Each row is a point on a tangle of strands that fork, close into loops and nearly touch. The rows are in no order.
(in the rows, 128 means zero)
Points whose rows are less than 130 apart are linked; no others are. Some points are linked to none.
Q69: [116 120 177 143  68 181 163  96  91 131 123 183  87 110 128  97 129 139
 107 108 100 147 162 166  89 118 140  89 100 118 109  91 128]
Q36: [170 138 107 110 128  86 107 103 141 110 151 147 108 136 156 134 128 123
  97 148 183 119 119 139 165 132 144 159 145 107 118 132 109]
Q50: [143 153 148 104 122  92 145 117 134 191 118 159 153  68 138  80 142 127
 147 153 128 162 197 134  74 154 152 161 160 120  92  92 138]
Q841: [154 124 157 109 122 123 154  84  98 165 109 126 118  92 152 118 134 156
  75 122 102 131 164 164 113  62 133 112 155  96 106 137 100]
Q759: [119 161 175 165  88 162 133 147 125 158 102  80 108 143 126 114  60 115
 101 187 130 137 181 123 104 108 103 158 113 114 102 124 181]
Q5: [144 130 148 124 113  99 120  53  95 156 122 179 143 100 164 129 148 148
 103 100 110  98 151 127 140 143 167 100 145  95 149 134  88]
Q903: [121 126 124 133 196  68 126 178 135 173 113  92 145  89 162 121  93  96
 116 133 118  91 129 131 148 113 137 194 151 130 110 140 109]
Q652: [148 167 156 114 117 119 153  91 113 180 130 137 115 147 152 129 130 132
 127 122 129 120 233  72 132 149 147 148 114 120 129 128 121]
Q780: [158 137 100 100 121  96 122 126 134 140 117 141 131 102 158 102 141  93
  85 135 187 103 140 123 141 127 159 182 141 129 105 136 126]
Q892: [137 129 124 172 148 137 104  71  94  81 150 105  98 158 136 155 118 176
  97 128 156 108 106 161 177  96 121 129 123  69 119 144  90]
Q645: [ 82 117 139 142 152 122  96 183 168  84 108 100 148 124 114 151  88  92
 172 130 108 107  93 109 111 152 137 161 135 171 127 123 135]
Q298: [124  78 109 122 158 105  81 175 112 104  92 127 135 134  97 159 145 138
 206 121  79 118  50 171 156 125  80  81  82 159 152 150 156]
Q441: [125 110  96  69  98 128 115 148 108 102 139 108 147 140 121 131 124 106
 106  88 149 125  93  90 138 139 139  99 119 149 111 125 173]
Q367: [133 151 114 161 134  96  97 161 150 180 124  71 110 114 163 107  69  68
  79 164 161  94 171  90 133 129 143 178 140  93 104 118 134]
Q269: [127 107 150 131 141 165 185 134 112 158 135 123 117 109 125 109 153 156
 140 123  82 153 113 173  93  81  95  85 108 156 108 140 145]
Q23: [ 85 161 132 136 129 161 161 163 169 136 125 144 157 134 107 123 129  97
 177 131 126 142 147 105  99 158 105 174 116 148 141  82 134]
Q786: [130 135 114  89 110 108 108 105 123 156 115 140 136  84 137  99 146  72
  83  98 138  95 194 112 122 161 173 183 140 112 100 128 115]
Q72: [139 141 137 111 151 104 168  96 125 153 139 169 138 114 156 127 148 152
 123 108 125 112 135 130 141 144 141 136 132 126 139 135  94]
Q55: [105 121 111  91 122 128 120  92 144 112 125 143 163  83 117 128 150 141
 102 126 117 151 100 140 119 169 181 110 192 105 141 119 111]
Q165: [130 118  67  66 105 117 121 140 125 161 129 153 197 102 113 103 165 120
 102 112 141 143  81 155 159 140 133  99 131 115 130 138 169]
Q289: [104 139 121 131 158 142 141  69 110 118 127 123 168 137 111 162 148 171
  84 126 101 127 133 137 166 115 155 118 167  70 162 142  71]
Q327: [105 150 132 109  71 144 112 110 146 135 115 121 148 107 121 118 115  89
 129 115 135 153 166  75  76 136 153 118 152 115 112  87 163]
Q280: [ 82 126 134 143 117 119 101 145 140 146 118  92 162  91 154 131  83  82
 109 138 123 111 122 102  85 104 165 142 181  93 101 113 130]
Q725: [125 134 102 118 107 107 112  46 115 121 132 198 131 127 120 153 190 169
 106  88 111 161 167 115 133 183 186  85 138  94 179 121  51]
Q354: [103 134 126  86 162 118 176 169 123 169 128 116 170  97 102 118 126 113
 125  93  90 161 165 114 119 114 146 155 136 125 116  76 129]
Q430: [132 149  96 119 180 125 144  88 132  68 143 162 123 191 122 192 174 184
 104 107 129 160 110 155 146 133 147 114 134 132 169 168  72]
Q893: [104 130 143 131  65 157 123  78 146  91 129 155 105 115 140 122 166 150
 144 142 145 136 107 148  66 146 140  87 125 133 131 131 121]
Q425: [115 156  98  86 141 146 154 100 171 115 127 143 145 143 126 155 193 120
 136 115 163 149 149  97 105 142 138 150 138 148 151 143  98]
Q929: [152 154 154 164 154  81 126  92 173 138 158 159 103 177 121 153 111 111
 151 118 108 100 204 108 134 158 135 198 174 114 119 127 100]
Q144: [136 135 115  84 138 104 105  99 107 110 126 122 166 150 157 161 121 115
  98  85 152 121 131  60 159 150 164 110 170 100 134 137 123]
Q343: [107  99 138 164 170 153 112 151 111 102  87  71 142 124 150 151  79 126
 110 111  99 116  76 127 161  70 110  94 136 104 152 146  98]
Q305: [133 115  89  96 126 127 113 122 108  76 145 116 113 125 120 147 143 168
  84 148 141 140  72 179 146 106 126  97 109 133 139 149 131]
Q877: [124 135 125  86 110 132 141  83 100 201  89 165 176  69 149  95 172 134
 103  85  97 154 195 123 120 106 158  99 161  87 145 118  70]
Q379: [134 157  91  99 143 132 144 166 166 143 137 124 125 158  99 129 165 120
 185 159 151 148 139 113 118 143  92 148  94 184 137 155 189]
Q448: [152  99 161 122  98 135 118  96 112 171 101 120  88  49 152  85 134 108
  69 139 100 115 181 140  86  97 151 128 175 110  95 133 110]
Q926: [125 118  97  99 135 118  86 117 110 122 129 104 183 129 156 140 104 115
  57 125 156 128  99  85 182 156 182  99 181  75 137 149 117]
Q481: [136 138 134 154 139 126 130 114 115 177 126 117 158 112 175 124  91 104
  78 109 105  84 153  93 148  88 127 137 157  56 116 127  89]
Q629: [117 149 166 183 162 154 145 140 170  91 133 110  98 149  84 133 131 158
 206 158 133 158 140 139  88 167 111 154 126 175 133 100 138]
Q92: [149  90 127 155 131 129 132 141 137 163 114 104 128  79 165  85  86  97
  55 145 147 101  77 154 131  83 119 127 132 106 120 123  89]
Q878: [152 106  87 125 157 101  79 168 136  84 120 140 135 200 130 162 127 108
 175 112 147 118  68 117 184 125  97 119 126 147 144 174 155]
Q158: [103 111 113  84 103 122 123 185 108 110 118  81 154 137 115 132  94  85
 124  99 118 130  84 114 138  99 118 117 124 128 107 113 179]
Q612: [144 121  83 131 185 131 110 140  81  82 116 126 154 180 143 171 141 163
  89 144 152 131  78 104 227 144 145  88 133 116 193 167  73]
Q773: [121 107 104 103  82 136 136 153 115 119 160 144 144 151  84 131 140 139
 158 120 107 135  64 161 140 119  96  61  83 147 119 114 176]
Q336: [ 92 119 108 111 108 142 101 132 109  62 138 123 169 168 119 170 118 161
 146 117 119 146  49 127 164 127 129  66 120 125 160 133 137]
Q127: [106  98 149 175 177 171 172 140 101 105 130 124 107 112 103 125 149 180
 173 118  86 140 104 200 104 110  95 111  94 165 119 134 127]
Q222: [148 104 137 175 144 127 116 206 136 135 111  65  85 120 129 100  81  90
 134 175 152 112 101 142 148  84  81 144  78 151 126 138 142]
Q948: [151 135 146 173 151 127 125  77 111 136 147 107  92 121 129 141 103 165
 110 145 121 102 139 167 157  84 117 165 134  69 110 132  95]
Q256: [ 96  96 116 107 141 120 105 176 150  71 109 108 143 118  98 157 128 102
 165 116 114 116  60 138 145 146 140 125 134 171 152 135 131]
Q466: [124 104 121 140 186 124  91 140 121  72  91  78 110 134 134 167 121 147
 139 128 133 103  76 142 184  87 114 132 119 131 169 167  97]
Q624: [108 145 112 139 162 139 139 146 128  99 124 150 139 153 109 155 135 143
 179 117 100 139  85 173 149 114  92 131  92 141 160 122 129]
Q543: [120 145  87 103 151 143 133 155 143 138 130 141 143 160 112 156 167 131
 172 147 126 125  93 140 130  96  77 118  95 160 154 152 154]
Q564: [138  91 141 170 150 129 118 172 107 121 117 100  81 118 131 116 109 143
 153 159 123 115  77 194 149  82  75 124  86 156 115 149 155]
Q896: [138 145 186 179 150 148 137  72 137 118 149  96  81 146 136 154 122 158
 152 152 129 105 180 124 107 139 124 151 140 122 113 142 132]
Q422: [144 143 128 131 139 135 122 171 137 130 117  98 106 140 100 120 125 143
 169 197 137 134 139 155 127 130  79 162  85 188 132 170 192]
Q119: [101 135 114 126 165 158 166 109 116  92 130 132 135 122  99 169 150 178
 116 129  98 124 132 170 154 112 138 147 127 130 152 130  61]
Q556: [121 139  87 137 107 147 122  84  81  68 165 173 116 174 115 160 177 177
 106 102 152 161 108 141 123 128 126  71  67 122 136 133 122]
Q856: [134  86 108 150 132 102  84 173 154  85 139  98 137 143 156 136  97  88
 122 122 170  84  49 110 181 128 130 119 133 126 147 151 107]
Q490: [150 122 129 120  77 132  88 118 115 163 106 131 139 108 193  90 109  80
  85 112 178  93 125  86 143 117 142  96 124 104 121 148 129]
Q654: [177 174 141 151 124 115 111 101 157 146 132 131  92 161 186 124 108 108
 118 149 184 107 180  76 140 153 114 166 135 135 128 165 151]
Q186: [103 136 197 196 118 160 151 176 135 203 114  98 140  99 107  98  64 121
 106 190  78 158 208 106  28 153 133 147 152 140 100 113 158]
Q31: [140 171 149 138  84 169 149 123 149 153 123 116 121 141 118  98 146 170
 170 180 151 190 161 125  89 158  90 112  89 159 145 119 193]
Q76: [125 134 127  94 105 116 146 132 141 167 130 168 145  65 117  71 165 123
 154 129 136 170 154 129  65 176 142 132 137 151 108  75 152]
Q861: [125 112  93 109  60 114  87 151 120 132 125 126 171 124 171  76 117  64
  90 121 196  91  78  83 153 130 133 107 120 127 109 139 158]
Q62: [115 153 128 171 145 149 185  73 148 112 161 162 102 173 119 149 182 168
 144 107 132 134 183 132 122 133 127 153 102 128 145 144  58]
Q49: [ 92 126 149 146 114 149 142  97 146 113 156 158 120 112  89 128 136 142
 154 124  97 134 136 122  84 164 137 145 149 108 139  83 106]
Q209: [113 108 176 193 118 158  99 140 121  79 118  59  84 142 124 138  61 137
 144 120 117  95 103 160 151  82 110 134 109 110 105 115 127]
Q246: [119 176 161 171 154 123 153 160 155 148 124 120 117 164 115 143  84 120
 159 157 118 123 189 115 127 169 126 186 114 154 140 131 146]
Q620: [167 154 127 111 138  98 146 105 144 118 152 157  87 194 121 160 123 110
 126 108 146 135 183  91 151 153 140 180 145 130 113 125 114]
Q559: [106 114 141 146 159 138  92 212 119 115  61 103 142 114  98 116  85  90
 173 149  87 117  94 165 124  72  65 140  94 145 122 137 163]
Q994: [121 132 177 158 182  93 119 106 140 138 143 107 126 121 128 170 107 147
 166 128  82  93 144 134 130 129 131 166 179  96 127 118 101]
Q640: [121 154 173 177 121 154 140 162 119 134 106  78 114 160 127 114  68 157
 154 156 127 141 153 149 122 107  82 138  98 136 106 122 184]
Q615: [106 111 134 113  93 182 173 147 127 128 145 133 120 134  93 113 145 143
 149 126 110 157  98 153  95  97  88  83  81 167 109 104 168]
Q261: [117 133  94 114  90 130  97 102  92  54 157 139 131 201 121 178 149 163
 115 111 158 139  60 120 146 139 126  62  91 126 145 152 127]
Q427: [125 105 106 143 194 125  98 116 102  48  96 107 126 157 122 174 142 182
 143 133 130 146  77 184 198 119 127 108 125 127 178 160  95]
Q597: [118 164 156 156  96 170 162  94 143 140 128 131  98 134 125 114 148 162
 152 140 142 169 183 125  85 137 114 120 103 132 133 100 153]
Q45: [149 145  98  96 117 106  99 116 149  64 140 154 131 216 132 157 112 105
 131 109 166 153 104  80 131 151 143 130 154 122 109 133 145]
Q51: [143 137 181 172  94 158 119 113 143 165 123  93  82 109 144  98  84 104
  76 164 120  90 192 116 100 102 118 152 134  94 107 127 138]
Q922: [138 153 146 143 117 134 153 140 195 104 137 118  87 175  97 132 146 148
 199 160 152 196 158 117  98 183 108 157 127 186 151 117 157]
Q833: [104  95 126 134 144 156 122 180 136 105  99  83 153  96 131 138  89 103
  97 146 100 116  56 147 141  68 109 114 144 136 145 140 128]
Q781: [114 121 165 185 171 164 139 143 128  77 122 114 100 127  75 125 142 164
 199 155 114 143 112 192  84 128  97 153 112 174 114 123 124]
Q815: [117 113  87 111 173 118 134 160 122  72 131 161 117 149  78 162 174 150
 171 113 103 148  83 176 158 147 103 130  79 166 161 125 118]
Q584: [152 142 169 155 109 129 113  98 121 208 114 126 121 104 162 105  97  94
  77 124  89  81 199  86 107  98 131 146 144  65 125 137 105]
Q287: [117 127 111 114 135 136 132 114  92 103 147 142 159 157 126 150 107 158
 113  98 120 135  71 115 188 144 143  69 138 100 149 115 125]
Q459: [ 94 166 127 114 107 158 151 154 153 157 116 107 146 114 103 110  98  97
 135 146 132 168 186  88  83 138 130 155 117 144 123  78 176]
Q3: [ 96 142 118 119  88 171 151  98 125 122 138 181 136 122 116 130 135 144
 134  90 120 148 114 115 119 139 137 105 112 111 150  64 103]
Q591: [118  91 186 150 147 160 191 169 121 144 142 138 128  83  96 107 114 133
 135 126  75 144 142 121  72 134 140 119 139 173  96 103 122]
Q374: [128 143 118 120 115 104 102 131 148  79 142 147 140 200 122 166 112 127
 183 103 159 142  92 102 156 143 111 121 121 150 137 118 153]
Q98: [119 125 108  96 126 110 133 125 163 114 143 161 167  99 102 122 164 144
 148 120 129 153  67 143 107 168 150  97 166 134 132 105 143]
Q509: [154 148 141 168 107  96  96 103 151 180 130 127 113 108 177 108 101  89
  99 160 178  78 185  91 129 161 144 180 141 100 115 152 124]
Q185: [130 110 143 136 143 135 150 143 125 116 132 124 105 101 116 125 103 125
 117 144 124  97  97 151 126 133 134 139 141 160 104 123 127]
Q538: [170 151  96  90 118 110 126  95 134  85 146 196  99 202 139 151 156 112
 109  85 166 158 153  78 132 162 152 134 131 144 122 144 118]
Q868: [127 136  52  57 145 124 146 148 119 154 135 160 196 139 131 124 182 117
 121  91 149 136 101 114 156 155 127 128 123 134 139 135 142]
Q988: [129  98 100 130 127 131 115 175 144 142 122  70 133  81 155  98  99  78
  88 158 159 105  69 137 127  86 123 128 138 130 114 141 132]
Q511: [118 110 112 101 165 101 156 138 112 141 115 113 165  96 120 134 103 125
  76 121  99 109 127 143 189 127 162 157 168  96 131 108  83]
Q48: [147 101 116 124  89 125  89 163 122  92 148  82 122 169 148 125 102 114
 135 146 187  91  52 114 168  93 102  87  91 139 137 140 135]
Q215: [102 164 188 187 167 133 143 170 137 179 107  87 133 128 107 141  70 128
 155 172  68 118 224  97  91 158 111 199 124 129 132 112 127]
Q499: [136 132 129 143 192  83 118 117 155 102 117 143 133 141 131 167 111 147
 176 116 107 131 108 156 147 152 142 151 172 128 140 128 107]
Q220: [121 125 124  90 164 106 186 141 112 137 132 127 151  83  92 126 132 139
 115 116  97 143 130 163 135 102 142 157 148 119 116  78  88]
Q73: [135 139 188 195 171 145 139 103 123 125 132  72  70 123 108 131  98 153
 153 167 104  93 184 164 108 127 113 186 139 128  93 133 125]
Q501: [129 153 134 148 126 115 104 184 151  91 130 116  95 160  98 117 112 112
 168 197 154 119 115 160 121 145 105 182 106 180 121 141 167]
Q954: [116 113 190 175 164 117 134 188 117 171 106  88 127  90 138 123  62 109
 142 149  77 136 138 130  80  83 120 137 164 138  95 118 142]
Q882: [121 125 117 128 112 143 123  87 119  63 143 113  91 132 127 143 128 164
  72 146 156 121 112 166 152  95 145 113 125  95 132 135 101]
Q581: [141 111  96  78  70 124  97  99 103  88 140 151 129 130 144 126 142 134
  62 117 172 122  82 112 161 153 173  69 122 132 145 146 116]
Q480: [132 130  99 112  83 150 140 122 101 139 143 188 146 131 152 106 132 134
  85 118 139 122  92 152 139 109 119  67  93 119 132 137 146]
Q888: [118 142 170 146 111 114 117 125 132 191 144 109 122  66 102  94 136 107
  86 175  66  88 252  97  49 130 142 190 164  97 105 119 107]
Q169: [107  94 102 113 107 123  79 168 119  83 110  77 183 157 113 153 100 135
 147 134 121 110  37 127 178 107 116  62 133 130 173 155 147]
Q916: [136  99 106 153 131 110 104 172 149 182 110  51 119  90 177  91  63  58
  76 143 165 113 122  84 115  94 141 142 134 106  94 125 132]
Q128: [115 127 126 159 100 155 155  92  93  94 165 141 106 152 135 139 152 191
 143  98 140 159 107 180 105 117 105  63  64 128 110 124 153]
Q20: [117 124 133 135  46 133 118 115 139  86 161 139 138 143 125 104 139 139
 147 146 151 104  70 152  98 128 133  83 109 153 122 147 150]
Q966: [110 113 174 133 177 140 186 172 142 146 135 113 120  85  84 118 126 129
 154 147  92 142 171 110  76 171 128 164 130 186 114  88 124]
Q912: [134 157 126  94 102 114 124  87 128 162 106 151 118 113 125 117 163 105
 118  95 129 123 229  81 117 157 172 169 140 111 125 124 123]
Q732: [136 142 166 153 142 142 163  95 108 161 125 120 110  98 122 112 129 155
 119 145 107 123 150 173 100  78 112 145 156 100  91 129 103]
Q514: [144 126 171 138  66 162 150 140 118 166 114 142 112 112 155  79 103 109
 118 142 130 137 136 142  94  98 106  95 121 160 107 136 198]
Q577: [108 131 127 108 146 110 150 119 111 176 129 118 184  99 135 127 101 111
  65  95  85 105 163 110 150 111 164 164 167  66 118 117  80]
Q871: [171 112  67 106 173  91 110 150 135  86 143 147 103 184 132 161 135 117
 116 113 164 118  85 125 178 125 108 135 114 161 148 183 124]
Q582: [133 120 175 129 108 132 133 129 118 195 118 109 113  63 125  92 109  98
  90 155  90 137 214 116  46 114 153 160 173 121  81 108 140]
Q174: [127 127  95 139 144 119  95 149 164 108 135 126 157 127 148 133 100  82
  90 117 162  85  81  94 171 157 157 170 150 119 140 158  96]
Q702: [125 130 139 105  93 136 150 104 107 125 136 171 148 131 136 126 119 158
 124  97 112 150  83 129 119 132 133  49 121 102 131 110 142]
Q534: [100 123 122 100 120 112 128 202 120 133 118  94 149 131 101 131 102  98
 179 127 111 133 120 126 123 121 103 125 111 169 110 110 204]
Q636: [162 127  89  97 121 103 126 116 136  79 159 171  90 179 126 154 161 138
 113 103 159 134 117 130 142 143 140 121  97 162 135 166 137]
Q782: [148 115  99 117 161 104  95 203 133 149 110  78 119 119 134 119 116 102
 152 151 147  93  96 131 176 100  82 136  93 155 129 154 163]
Q570: [148 117  85 105 101 134  82  88  86 103 116 151 175 136 171 105 138 138
  54 147 183 136  97  96 192 160 186  67 158  75 152 156 122]
Q842: [ 98 135 118 136 135 117  95 119 151 142 125 117 166  99 163 136 112  82
  99 124 153  80 121  99 118 144 166 160 189  83 118 141 116]
Q195: [124 125 178 149  72 168 160  77 107 161 126 158  87  99 103  96 145 144
 110 112  84 140 219 130  83 128 140 130 115 108 124  93 110]
Q337: [131 111  44  89 151 107  90 150 122  87 152 149 122 175  86 171 183 147
 146 135 116 142  68 175 162 134 104 100  88 148 156 166 142]
Q523: [134 118 139 119 182  99 115 145 111 122 117  98 128 124 168 167  73 121
 134 105 129 109 116  95 184 111 132 141 137 117 133 123 120]
Q399: [149  99  51  93 141 110  80 151 116  74 140 113 145 156  95 162 162 143
 118 154 152 134  36 164 190 116 118  98 122 128 154 170 135]
Q58: [128 115 147 104  90 119  97  68  92 195  94 147 152  67 124 100 164 121
 129  91  58 122 224 112  93 117 166 121 175  67 131 119  88]
Q880: [ 95 140 111 141 167 158 169  92 132  79 151 140 116 150 109 164 186 179
 150 115 132 153 127 164 117 122 121 132 108 144 170 133  65]
Q996: [143 130 122 107 120 101 123  53 159 133 150 188 128 141 107 137 183 144
 118  88 104 135 181  92 117 187 174 140 185 102 154 128  58]
Q370: [133 109 141 161  99 157 138 141 115 122 146 129  89 129 129  90 115 159
 120 155 136 115  70 208 104 101  94 104  95 137  94 151 145]
Q656: [102  86 107 114 148 140 122 192 119 152 111 128 147 117  62 132 149 127
 204 136  70 134  67 176 123 110  73  82 104 161 142 132 173]
Q474: [129 159 136 160 176 101 128 169 144 114 115 128 109 145 118 132  84 106
 151 150 133 117 138 145 149 133 100 201 109 145 124 130 137]
Q536: [112 135 145 170 106 143 135 115 112  83 140 113 111 174 118 137 124 176
 199 107 127 141  94 179 133 102  95  91  80 136 106 113 168]
Q589: [175  88  90 104  81 104  82 131 121 116 161 100 110 158 160 110 135 113
  98 140 211 110  52  95 173 113 114  80 101 129 126 154 145]
Q904: [106  63 104 115 129 115  65 198 126  79  88  85 141 128  99 145 126 103
 166 139  99  93  44 146 167 117  98 105 102 163 158 163 144]
Q361: [128 154 170 177 128 157 182 100 138 171 142 116 102 130 107 122 148 193
 175 131 133 178 206 130  98 160 113 142 106 126 133  85 109]
Q553: [118 148 187 166 193 134 171 140 125 150 116  97 133 124 103 133 116 155
 181 122  78 123 192 147 126 110  97 182 115 125 124 101  88]
Q921: [118 126 165 150 182 121 139 165 128 150 100  96 155 106 143 132  90 131
 152 136  79 137 122 160 126  60  93 138 142 125 111 112 135]
Q420: [152 156  96  96 184  94 143  97 152  97 140 156 144 198 120 174 180 159
 127  91 121 189 141 118 147 143 152 133 176 121 166 146  62]
Q548: [135 167 123 160 120 135 142  73 129  93 165 186  90 177 141 144 181 179
 137 120 169 152 176 150 116 132 135 138  89 131 130 140 108]
Q88: [112 124 134 142 148 152 143 130 112 161  99  90 165 112 167 137  89 115
  78 112 119 112 112 108 146  67 125 106 161  73 138 136 108]
Q840: [148 126 143 105 101 145 161 156 112 211 118 151 138  92 153  80 138  98
 115 118 119 127 160 125 110 122 123 118 116 150  99 133 179]
Q520: [155 140 113  81 132  94 160 102 125 165 139 186 143 105 143 105 182 140
 126  91 123 129 148 129 130 181 160 121 107 161 126 115 114]
Q810: [162 124 107  74 114 115 157 131 113 189 119 176 148  93 147  78 174 119
 117  95 142 120 152 133 126 149 130 111  96 164 109 147 167]
Q102: [135 100 107  90  93 129 122 183 115 144 153 113 124 162  84 123 121 113
 185 123 113 108  92 128 143 135  93  94  81 172 112 119 199]
Q664: [101 140 141 136 159 118 141 105 187 108 152 150 128 136 101 154 147 119
 175 121 124 157 143 104  94 173 137 166 177 109 144  73  91]
Q518: [131 156 183 158 141 133 172  97 136 167 146 119  96 145 107 138 135 155
 140 140 107 134 245  86 116 177 122 187 107 124 141 112 108]
Q138: [147 142 101 111 139 104 129  58 169  92 149 177 117 177 118 184 173 143
 119 102 110 176 162 100 120 153 159 141 193  97 154 124  68]
Q937: [143 163 140 110 117 115 158 136 112 188 100 125 123 116 156  99 109 103
 102 128 146 127 194 103 138 122 136 146 107 129 108 124 170]
Q276: [106 114 167 139 131 125 143 144 130 168 133  90 127  81 129 127  84 105
 104 134  83 122 156 120  78 103 147 133 169 104  90 104 144]
Q846: [145 139 109  97 103 135  85  94  78 128 111 151 154 129 184 129 136  99
  91  97 185  94 126  63 144 140 154 113 136  95 123 159 117]
Q291: [133 134 182 191 129 162 130 121 108 128 122  74  96 157 154 134  65 137
 124 130 120 105 134 138 139  75  96 120 117 107 109 130 142]
Q116: [ 99 161 133 152 148 160 167 161 129 135 113 146 139 135 110 123 123 138
 181 134 106 148 144 160 113 107  81 140  95 142 135  87 133]
Q297: [155  94  73 133 158 111  79 151 104  96 127  94 150 168 140 129 129 132
  86 163 195 147  43 108 217 113 136  82 126  95 187 157  89]
Q472: [143 119  96  86 108 121 136 138 103 157 117 160 172  99 149  98 137 110
  86 118 132 141 101 154 150  96 136 103 132  99 117 119 140]
Q410: [115 129 147 139 105 120 113  76 132 123 152 156 109 123 114 136 116 115
 113 128 115 102 167 115 112 147 146 161 154  85 122  99 120]
Q29: [ 92  99 132 121 150 152 151 186 115 130 106 122 156 106  90 129 118 129
 160 103  64 162  86 153 124 103  97  93 133 147 142 104 150]
Q891: [178  98  89 109 149 114  91 135  96 114 145 111 123 154 166 132 117 115
  86 127 212 125  59  74 201 116 124 113 105  96 146 150 109]
Q739: [149 138 105 131 117 111 118  61  85 110 141 203 125 149 154 145 157 172
  91 109 136 136 136 147 166 159 170  94 123  95 155 144  72]
Q454: [153 103 105 124 130 135 138 114 123 140 122 129 123  79 151 103 123 134
  41 158 150 113  84 163 164  85 129 119 121  96 145 153  79]
Q672: [156  88 149 139  75 142 141 167 121 151 148 122  98 118 144  84 113 128
 115 153 132 113  79 166 117 111 100  78 106 158 102 146 176]
Q819: [106 126 129 129 191  95 139 147 178 114 133 146 132 142 111 161 141 112
 200 116 120 165 125 121 109 161 132 170 181 156 135 101 118]
Q428: [124 131 121  99  92 163 144  74 109 166  86 169 137  74 128  88 190 147
 143  80 104 175 192 122  91 123 137 100 124 115 154  79  64]
Q8: [114 130 167 111  95 151 149 101 119 177 126 127 109  83 106 100 153 124
 121 113  79 140 242  87  73 131 136 158 138 103 131  57 106]
Q42: [144 109 119  91  96 126  99  68 111 102 115 139 118  92 147 131 152 153
  73 114 135 134 108 140 128 152 186  67 159 124 136 150 129]
Q132: [135 120 167 140  74 141 116  61  96 137 116 184  98  94 160 104 130 148
 117 115 114 122 155 156 110 129 149  76 120  95 128 130 121]
Q980: [114 110 167 139 115 173 162 123 145 171 131 118 106  70 109  92 151 136
 154 131 101 186 194  97  58 156 129 118 148 137 118  52 119]
Q764: [119 130 120 108 113 141 165  82 133 147 144 175 130 102 123 116 185 168
 147  86 118 178 167 107 109 156 132 103 121 108 154  58  67]
Q835: [137 146 135 123  51 136 116 130 139 113 142 156 115 162 135 109 141 119
 146 148 156 118 118 112 110 160 120  99  89 171 122 147 183]
Q789: [121 129 148 151 205 102 109 172 116 114  54  90 126 104 136 134 102 118
 175 131  91 127 123 156 141  76  90 165 108 125 125 118 130]
Q983: [144 166 152 155 120 130 124  90 159 110 131 108 101 168 142 151 108 124
 145 153 171 120 139 106 111 134 125 156 135 136 110 146 153]
Q382: [155 146 122 136 106 112  90 105 167  97 148 125 105 161 181 134 126 125
 141 161 183 110  91 130 125 129 125 136 139 134 114 152 147]
Q346: [141 150  96 110 102 124 131 107 172 134 159 189 118 137 125 123 209 153
 162 116 153 174 119 139  88 157 110  99 108 168 136 128 144]
Q237: [131 116  86 119 191  92 116 194 140 172 120  98 152 108 161 115 114  80
 124 134 152  93 106 116 162 123 115 176 116 156 125 151 149]
Q936: [128 139 105 108  60 119 108 151 170  93 164 147 115 195 119 130 156 100
 155 132 172 104  96 105 116 160 128 132 105 176 128 175 167]
Q283: [106 119 153 136 168 122 148 198 141 114 103 101 127  95  84 126 108 101
 183 142 105 119 129 118  92 169 136 168 141 195 121 104 143]
Q320: [123 123  82  98  72 123  87 153 156 122 147 140 162 157 143  89 145  63
 134 128 190  81  87  90 138 145 140 138 111 161 106 167 171]
Q301: [148 108 158 148  68 137  95  87 112 144 120 146  94  96 172 100 104 123
  98 131 146  91 132 108 125 119 142  80 121  96 122 139 128]
Q482: [117 101  94  90 165  94 146 160 150 112 133 123 162 118 109 139 140  95
 129 101 116 125  94 124 150 180 155 158 151 170 132 133 134]
Q488: [134 100  67  85 158 110 135 167 155 109 137 132 124 164  87 156 176  97
 163  88 133 137  96 112 153 169 126 147 126 188 131 138 160]
Q146: [119 140 206 194 163 153 154 177 124 177 103  81 125 118 109 119  67 124
 140 168  74 142 192 131  74 109 115 150 155 140 100 117 154]
Q510: [114 131 113  95  75 132 118 129 150 134 131 165 169  99 117  83 166 109
 162 130 151 154  88 129  78 149 130 102 138 148 113 105 173]
Q429: [162 165 123 147 109 126 121  70 109 103 143 170  85 166 168 138 165 165
 120 153 182 136 149 169 133  97 121 122  99 123 117 145 122]
Q27: [119 146 158 146 119 130 125  85 143 154 161 128 116  80 102 132 136 119
 100 145  73  76 194 110  91 132 140 187 154  80 120 117  94]
Q958: [138 120 133  83 121 104 127 112 121 115 148 118 119 123 140 145 113 112
 104  88 134 119 138  74 144 149 158 122 134 129 101 128 158]

A fork is a point with three links, a tip a point with one. Leave the first point through the second and follow the links. Name the first fork or tip that comes.
Q337 / Q399 | Q582
Q50 / Q76 | Q144
Q624 / Q543 | Q146
Q891 / Q589 | Q276

A piece is two or more points that can be reached from each other along the links. Count, over all rows, the pieces, the separate loops (a circle has one, a figure eight two, a Y none), the forks (points with three links) and the tips (points with one).
pieces | 3
loops | 2
forks | 23
tips | 25

Name the points in between on the shortest way along the links from the first point to the second, in order.
Q23 / Q448 | Q116 > Q624 > Q815 > Q337 > Q399 > Q305 > Q882 > Q892 > Q948 > Q732 > Q841
Q518 / Q996 | Q652 > Q937 > Q840 > Q810 > Q520 > Q72 > Q5 > Q739 > Q725
Q645 / Q410 | Q256 > Q904 > Q169 > Q336 > Q287 > Q702 > Q3 > Q49
Q921 / Q612 | Q954 > Q276 > Q280 > Q842 > Q174 > Q856 > Q48 > Q589 > Q891 > Q297
